Each row is a point on a tangle of strands that fork, close into loops and nearly touch. The rows are in no order.
In the rows, zero is written as 128.
Points whose rows are less than 131 apart are linked; no others are.
K_872: [134  78 103 109 138  81 154  84 120  67  85 118 118 186  72 158 126 121
 136  83 145 122  92 112  88 135 144 140]
K_891: [140  93 119 133 167 147 175 153 103 112 105  90 135 158  86 151 158 118
 126  67 174 132 135 181 118 165  40 129]
K_922: [132  91 121 125 117  84 169 135 109 147 120 131 147 121 152 125 172  76
 134 111 152 160  92 161 142 170 126 154]
K_142: [101 107 118 138 167 110 136 151 127 141 113 137 117  97 131 132 182  94
 180 137 109 143 108 165 129  98 100 133]
K_801: [106 163 132 161  98 173 128 112 103 200 131 176 172 150 151 119 154  69
 120 129 136 146  91 178 163 149 108 112]
K_403: [130 119 122 155 120  83 151  86 144 132  97 124 149  94 134 132 125  92
 153 160 110 151  87 156 135 110 159 134]
K_228: [152 161  99 146 143 188 108 116 139 144 112 173 145 120 160 156 172 109
 217 120 122 126 138 175 156 101 143 101]
K_895: [ 66 112 141 126 208 141 137 130 146   9 145 149 148 142  79 162 154 161
 154 101 143  99  88 137 112  92  96 107]
K_655: [ 73 111 195 122 147 107 115 138  62 138 149 115 135 155 112  95 138  99
  64 121 137 145 110 171 140 152 141 125]
K_230: [161  79 104 112  89  71 152 146  87 173 119 115 146 143 142 100 147 100
 113 113 140 159 153 131 117 189 172 153]
K_750: [ 79 152 136 174 166  86 112 191 110 169 165 126 144 158 152  71 103 119
  90 138 169 148  80 161 134 114 114 121]
K_278: [205  97 103  67  71 124  86 125 123  90 149 123  95 121 134  81  97 143
 143 127  74 128 184  78 118 161 145 141]
K_302: [139 125 131 183  63  58 145 139 119 197 125 104 168  40 107 144 161 147
 110 162  84 139 163 140 135 126 141 133]
K_587: [ 92 136 177 132 184 108 139 186  97 112 119  81 119 113  91 180 152 117
  41 123 115  96 127 146  97 168  78 132]
K_579: [110 161 135 161 135 130 122 112 161 164 119 130 146 136 128  88  86 120
 114 163 149 150  96 155 148  83 107 119]
K_2: [ 81 161 163 132 101 172  76 130  94 148 142 181 137 180 151  92 138  96
 104 112 138 162 128 132 126 125 203 128]
K_945: [139 129 139 155  67  65 137 157 159 141 118 131 182  61 115 184 175 126
 146 156  76 120 139 123 112 129 153 129]
K_238: [105 116 168 156 108  93 138 186 128 105 180 112 134 134 137 134  87 124
 155 139 170 115  50 110 113 135 137 111]
K_459: [151 153 138 107 116 216  92 135 125  86 113 145 103 157 133 150 121 158
  99  70  96  77 164  76  90 129 155 120]
K_133: [196  79 120  85 112 111 121  88 157 108  85 124 122 127  79 151 140 124
 179 130  69 128 176 111 109 115 139 127]
K_899: [136 103  70 140 128  77 142 183 158 169 129  91 116 101 128 120 135 175
 118 130 139 103 136  93 128 113  93 139]
K_927: [117  78  91 103 143  81 141 119 110 113  90 113 120 171 115 144 157 108
 139 107 148 127 142 119  81 143 148 156]
K_368: [163 101 173  97 121 132 145 107 141  82 138 131 121 131 151 150 142 111
 139 112 116 146 107 124 149 158 108 136]
K_433: [ 97 130  90 149 138 109 126 166 125 178 150 136 125 155 147  85 133 181
  99  87 171 130  96  97 143 105 157 129]
K_785: [123 119 156 155 196 107 131 134 128 108 129  58  67  78 114 148 100 159
 125 142  89  98 104 131 123  96  74 119]
K_71: [ 85 143 163 128 192 109 121 176 103 118 113 109 146 120 126 148 173  58
  75 149 138 131 125 186 112 165  75 157]
K_581: [ 88  86 105  78 135  94 103 106 126 107 124 134 105 159 126 104 142 111
 153 150 129 139 160  84 103 106 150 170]
K_37: [107 146 202 108 160 154  89 113 100 106 134 131 126 155 154 125 142  66
  81 123 124 150 120 187 156 163 124 128]
K_220: [189 137  75 102 108  98  94  98 144 134  99 138 152 108 138  96 100 138
 200 119 123 150 158 153 159 129 195 113]
K_672: [134  69 130 119 161 105 187 153 110  87  92 108 129 147  67 168 179 134
 118  58 140 132  97 155 106 152  80 128]
K_235: [ 92 164  96 175 169 120 127 138 122 179 125 148 151 168 135  71  87  95
 134 155 180 152  66 193 145 106  87 108]
K_591: [194 142 119 156 100 176 163 142 118 146 133 124 172 139 167 174 132 124
 122  82 162  83 117 144 136 201 106 106]
K_279: [135 159 122 103 122 162 112 110 180 105 129 145 147 125 151 137  83 125
 178 168 162 117 139  95 119  93 133 142]
K_447: [ 50 140 172 126 155 123 118 116  58 149 184 134 116 144 138  74 123 133
  67 125 148 158 112 119 159 129 167 138]
K_869: [168 136  99 123  86 125 109 123 174 139 109 143 139 144 114 102  88 169
 125 114 129 137 144  94 121  97 175 123]
K_93: [180 124 162 133 129 103 123 128 121 110 132  86 102 161 140 125  60 103
 139 148 151 141 112 142 118 159 137 119]
K_439: [181  98  92  80  90 129 128 127 136 113 149 116 100  96 175 102 125 151
 128 117 108 113 169  85 155 172 122 150]
K_815: [138 141 130 137  79 138  96 158 169 131 129 123 107 148 105 132  92 175
  99 132 115  94 159  81 100 106 145 114]
K_508: [152 129 122 149 167 173 166 108 149 108 116 169 154 151 139 179 197 118
 209 109 124 146 128 185 131 114 101 115]
K_817: [118 129 161 121  86 116 147 123 124 106 153 137 135 158 108 138  79 139
 123 119 161 134  72  78 114 126 174 128]
K_589: [ 77 135 166 113 154 140 110  96 127 107 122 149 120 143 105 120 130 104
 139 132 129 147 105 135 137  82 147 129]
K_441: [200 135  75 109  73 108  83 131 119 108 162 112  60 131 104  84  63 186
 125 145  82 108 200  84 105 151 171 115]
K_799: [102 115 108 125 140  98 134 158 160 124 117 136 138 147 125 110 144 146
 115  98 155 134  78 134 134 104 106 131]
K_543: [136 155 120 126 141 136 118  99 125 142 126 130 102 144 112  98  70 180
  99 108 144 163 126  87 137  81 190 131]
K_918: [179  94 155  83 113 134 151  78 142  98 141 134 116  85 131 164 145 129
 170 142  73 131 154  96 151 133 128 135]
K_537: [ 70 155 126  96 160 147 123 110 130  81 142 127 116 166 131 150  90 140
  96 131 181  84 125  82 101 136 126 137]
K_491: [145 107 111 106  97 137 121 125 159 160  95 156 126 131 134  79 150 100
 145 145 115 167 141 160 155 107 110 126]
K_231: [ 85 170  61 153 140 157 124 125 100 211 151 169 127 130 155  69 125 170
 113 111 171 148 114 105 163  83 163 137]
K_295: [112 134 148 151 174 171 177 115 166  86 132 164 183 142 133 190 169 129
 192 149 124 109 115 149 107 115  64 122]
K_522: [156 152 137 139  48  82  98 124 159 129 139 122 159  76 126 143 110 152
 143 167  83 125 176 112 133 127 165 124]
K_810: [134  74 115 131 150 153 192 131 112 151 134  91 130 131  98 151 146 147
 147 105 149  93 136 122 124 137  32 117]
K_7: [202 147 162 122  81 148 117  93 109 126 145  98 122 137 132 117  43 122
 147 152 130 129 148 125 130 171 174 103]
K_770: [102 137 150  78 171 170 133  70 137  46 123 167 127 156 104 145 138 114
 150  94 155 168 111 141 145  98 121 136]
K_555: [167 132  70 113  80 149  84 137 161 155  86 181 114 130 138  44 137 126
 162 138  99 178 158 157 168  92 162 119]
K_691: [ 55 131 134  90 187 135 116 124 142  48 144 137 128 142  83 135 116 161
 108 116 168  99 103  96 122  82 110 130]
K_871: [150 154 136 159 181 133 146 117 151 136  98  91 127 125 139 182 128 131
  94 115 118 102 116 159 130 134  78 121]
K_765: [154 138 106 177 103  89 163 113 115 191 126  79 134 104 121 131  90 167
  77 145 129 105 137 117 138 146 132 120]
K_351: [135 126 134 182 124  70 169 139 112 181 105  75 135  63 111 151 147 130
  79 141  96 136 128 140 124 135 117 149]
K_56: [ 55 120 175 124 142 114 104 143 115  99 111 150 152 158  90 123 162  60
 133 143 132 150  96 190 111 116 138 114]
K_103: [128  92 117 131 113 149 195 140 102 138 167  97  91 121  97 172 132 161
 161 121 145  46 136  85 114 149  99  96]
K_316: [104 147 142 113 147 175  69 122 145 108 109 137  96 155 128 159 147 155
 113 101  91  94 182  88  99  90 152 130]
K_33: [ 48 136 139  91 140 126 105 105  80 137 161 161  99 148 130  63 125 142
  84 131 140 182 148  85 130 101 189 163]
K_565: [ 91 106 103 155 169 121 132 167 123 186 119 120 114  85 116 150 209 141
 162 128  91 107 158 128 117  77 103 133]
K_575: [120 118 120  98 151 136  98 107 100 136 143 148  82 164 130  50  89 163
 117 127 140 183 169  78 112  91 183 140]
K_355: [139 133 133 154 126 114 133 105 104 165 123  93 132 150 153 108  89 128
  86 143 150 132 137 133 123 156 150 129]
K_61: [185 188 151 148  73 132  88 102 114 132 162 122 139 104 151  89  34 152
 136 183 119 147 176 109 134 143 198 114]
K_606: [ 59 175 138 141  89 189 100 110  88 176 125 197 121 131 139 115 170  95
 131 143 110 157 123 135 158 100 187 115]
K_682: [ 63 150 155 133 185 120 126 133  95 112  88 148 129 107 127 159 194  39
 106 173  85 153 115 214 124 148  97 137]
K_905: [175  90  91 113  69 116 130 138 135 174 104 126 159 126 133  68 130 123
 120 133 122 155 175 139 128 161 140 138]
K_969: [ 92 166 174 116 186 150 114 100 122  83 118 156 140 140 156 146 164  51
 119 159 119 148 104 211 160 151  94 130]
K_245: [128  99 103 141  99 113 177 156 155 139 153 110 122 103 102 153 119 171
 146 124 140  74 103  75 121 120 102 107]
K_640: [212 101 109  73  80 124  91 133 133  92 113 130 122 107 120 138 150 143
 160  94  55 114 197 101 115 159 153 121]
K_428: [157 125 135 157 149 109 162  94 154 120  96  88 140  90 122 162 100 111
 140 161 114 113 102 145 113 126  99 119]
K_843: [116 139 144 146 166 158 197  72 151  86 134 150 163 102 122 204 140 150
 175 145 129  91  95 102 107 105 116 120]
K_624: [151 125  80 139 146  71 139 203 138 146 123  70  84  76 154 140 148 145
  87 144 128 110 163 110 123 156  75 171]
K_597: [105 102 169 107 162 149 129 153 109 116 132  81 100 144  82 141 130 135
  65 123 129  85 154 138 110 159  50 114]
K_229: [137  92 171  93 116 163 136 149 144 111 155  96  65 128 104 120 105 151
 102 142 103  99 154 106 131 144  56 117]
K_357: [ 78 133 165 128 103 138  83 166 129 153 121 153 149 184 136 110 146  83
 129 138 148 139 131 150 104 132 150 125]
K_681: [134  81  92  81 108  81  88 136 136 121 135 122 100 137 160  75 142 113
 140 171 106 153 199  97 108 141 135 177]
K_808: [152 159 165 163 122 177 126 128 122 165 139 111 154 125 161 163 128 120
  96 109 123  99 123 141 142 159 101 107]
K_851: [121 161  65 133 137 167 115 107 117 173 125 166 117 119 190  67 128 131
 136 126 149 148 128 136 179 109 153 138]
K_650: [103 161 136  75 125 199 117 107 105  81 149 154  97 148 129 157 105 146
  79  94 148  99 139  57 104 144 148 142]
K_382: [ 95  87 104 142 206 111 167 130 132  50 117 128 151 125  74 145 165 162
 125  65 145 118  70 164 123 114  65 117]
K_876: [182 159 118 125  49  99  73 124 135 117 151 115 124  94 119  90  58 179
 142 180  86 127 211 101 122 150 160 113]
K_148: [173 147  66 112  93 137  97 109 161 150  92 178 148 142 122  74 105 145
 159 102 132 172 140 134 143  94 202 125]
K_137: [133 104 122 131 177  97 159 170 119 120 137  59  59  81 125 160 139 146
 107 145 104  93 140 119 114 143  58 142]
K_590: [152 190  83 149 142 178  81 120 151 153 104 163 130 128 188 120 143 115
 153 117 132 131 128 162 162 106 163 119]
K_86: [202 130 112 161 106 143 166 154 148 146 117 142 190 126 146 171 162 112
 159  79 154 134 102 174 148 165 100 117]
K_287: [124 172 126 129 112 163 128 113 156 153 157 144 157 110 147  99  61 132
 141 169 182 150 110 105 144  86 127 142]
K_861: [174 144  89 150 130  71 126 100 139 156 104 124 144 107 151  98 100 118
 164 152 130 164 111 164 163 115 189 118]
K_663: [137 150 111 110 145 166 170  62 158  85 117 129 132 121 120 174  78 142
 154 142 173 109 116  91 116 106 117 132]
K_849: [156  87 146  70 102 149 134 117 123  88 148 129 104 148 159  96 109 118
 108 113 141 147 130  96 148 176 105 155]
K_183: [116 110 148 125 107  92 146  92 133  85 109 136 140 145  93 173 119 121
 136 119 115 118  83  91  94 117 171 131]
K_677: [ 64 103 105 154 174  81 127 178 125 115 124 142 131 101 120 102 167 116
 138 115 131 148  43 171 133 100 106 136]
K_119: [127 155 150 150  84 171 131  93 116 180 121 169 174 109 145 146 163  93
 147 132 109 139 122 151 160 126 173 107]
K_172: [151 138 182 141  94 177 128 137 122 142 164 100  92 110 135 146 109 144
  82 137  96  95 150 105 133 163  95 109]
K_521: [140 121 115 145 109 136 161 138 147 160 128 153 178 129 153 128 159  88
 139 112 147 147  85 165 160 148  70 130]
K_614: [ 95 134 130 152 139 157  99 159 131 172 130 109 114 116 133 171 179 171
 135 116 101  76 180  89 103  92 135 120]
K_495: [ 88 133 166 164 161  85 116 182 109 122 172  90 127 106 147 122 106 121
 123 145 143 126  67 141 120 121 104 127]
K_654: [139 152 149 126  65 153 117 133 146 110 163 126  84 114 120 160  95 144
 112 158  98  73 166  77 105 145 146 114]

A piece is two or more points that can be reached from each other along the links. Count, over all rows, the pieces, the separate loops (a circle has one, a figure eight two, a Y none), the forks (points with three links) and the tips (points with one).
pieces -> 3
loops -> 5
forks -> 7
tips -> 3

How many points has the smallest loop of links through each point below? Write 0 if it is on no loop.
K_922 -> 14
K_302 -> 10
K_869 -> 11
K_37 -> 16
